Points on a hilly landscape, in no order, each with its height.
A ball rolls from a point to the lowest of its 4 nearest points, and stops where none of them is lower. Distance is the straight distance between rows; heights are no part of it.
j_239: [135 142 134 130 148 175 129 136 107 110 146 136 119 147]  height 579
j_874: [128 129 142 151 161 177 124 139  95 110 154 140 124 149]  height 535
j_199: [ 69  79 175 195 181 192 111 153  92 107 170 154 130 159]  height 838
j_544: [135 195 125  98  87  41 114  83 140 186  83 112 106  70]  height 680
j_202: [104 189 100  58 100 106 129 124 142 174  67  89  82 120]  height 330
j_67: [102 204 104  91 134 198 141 141  99 143  99 101 107 144]  height 466
j_124: [126 176 113  77  89 115 127 122 148 163  86  98 100 117]  height 32
j_743: [134  51 142 208 161 100 135 153 145  95 167 121 211 145]  height 262
j_729: [139 161 123 117 134 180 131 132 107 125 130 120 115 139]  height 814
j_415: [158 103 122 129 118 111 134 123 145 116 142 141 136 130]  height 336
j_278: [151 129 130 112  92  73 126  94 156 149 109 133 121  90]  height 288
j_472: [141 125 134 134 150 154 126 137 111 107 151 138 134 149]  height 440
j_560: [151  77 121 143 118  80 137 122 159 115 138 139 154 122]  height 89
j_8: [132 167 113  80  97 136 134 133 133 145 105 104 105 130]  height 198
j_824: [ 79 215  75  41 128 153 152 145 114 164  60  89  89 143]  height 575
j_182: [149  90 129 143 100  53 126 100 158 125 125 147 144  87]  height 420
j_625: [145  68 133 174 155 100 135 144 145 103 163 136 181 148]  height 104
j_233: [147 134 125 102  86  87 123 105 156 150 103 130 118  97]  height 395
j_269: [115 189 107  81 116 168 139 141 116 147  97  93 107 144]  height 331
j_241: [134 162 124  93  84  80 120  99 150 166  91 115 106  96]  height 657
j_913: [117 185 107  65  97 130 134 133 140 163  87  93  95 130]  height 196
j_160: [ 88 215  89  59 129 171 154 150 109 157  74  88 100 148]  height 465
j_976: [154 113 124 123  93  77 129 106 153 132 119 146 127  98]  height 235
j_591: [152  91 126 128 105  69 135 107 156 122 123 146 145 103]  height 300
j_678: [155 110 121 110 112 105 132 122 150 133 131 141 125 121]  height 343
j_600: [ 66 103 155 174 173 221 112 142  85 109 163 159 100 147]  height 742
j_937: [144 131 118 106 109 123 130 123 143 132 122 126 117 126]  height 327
j_488: [105 189 118 104 141 205 132 139  93 128 116 114 109 141]  height 771
j_892: [141  62 125 163 133  81 134 141 161 102 154 138 172 129]  height 57
j_714: [141 150 117  91 100 139 128 127 137 135 117 111 107 127]  height 256
j_161: [149 105 124 138 144 133 131 134 125 109 155 141 140 145]  height 349
j_498: [124 155 134 129 150 197 126 133  89 114 138 129 108 143]  height 877
j_865: [154 112 127 128  92  55 127  94 157 136 111 144 133  79]  height 62
j_845: [138  78 145 174 166 122 131 147 124 104 162 141 164 151]  height 209
j_301: [153 118 126 122 122 129 129 126 138 119 138 139 130 139]  height 427
j_835: [146 169 132 114  83  47 117  77 145 168  90 122 123  66]  height 815
j_354: [106 123 145 158 168 194 122 145  88 103 153 145 118 148]  height 606
j_691: [145 150 121  97  90 111 123 117 145 140 106 118 111 117]  height 328
j_190: [ 89  99 166 177 178 195 111 146  84 106 167 157 121 152]  height 817
j_114: [151 131 126 116  86  57 117  86 150 151 103 143 124  75]  height 302
j_470: [137  44 128 204 144  82 144 146 158  98 168 118 211 137]  height 414
j_131: [110 181 111  67  89  95 123 115 148 174  74  88  94 100]  height 241
j_474: [130 175 112  85 107 156 133 135 125 142 107  98 113 141]  height 263
j_680: [153  93 123 127 107  90 134 120 157 120 138 142 138 118]  height 237
j_742: [127 182 120  84  88  60 114  99 145 180  77 102  98  82]  height 505
j_357: [126  83 149 180 180 141 124 147 111  95 170 141 162 155]  height 392
j_422: [ 90  92 165 190 179 179 110 153  90 105 168 151 137 157]  height 747
j_626: [123  74 153 194 183 136 120 155 119  97 172 137 183 156]  height 408
j_935: [153  88 124 143 132 105 134 130 142 114 150 142 147 136]  height 249
j_850: [ 93 145 141 147 159 213 125 135  78 108 143 145 105 143]  height 706
j_61: [140  59 121 167 128  67 143 122 164 111 147 140 174 117]  height 240
j_525: [ 85 125 152 157 170 214 120 139  85 108 152 152 104 146]  height 672
j_467: [117 108 146 159 173 170 121 142  96 100 160 146 138 150]  height 571
j_168: [148 139 119 112 113 141 136 129 127 129 130 122 119 137]  height 359
j_361: [116  81 162 189 179 149 112 150 104  99 174 139 160 155]  height 629

Where does a ball stop that starts at each point below?
j_626 -> j_892
j_199 -> j_892
j_357 -> j_892
j_835 -> j_865
j_743 -> j_892
j_691 -> j_124
j_233 -> j_865

Two balls start at each pair of points below. Name the first point that both come to, or write never.
j_874 and j_678 -> j_560
j_67 and j_937 -> j_124
j_824 and j_850 -> never
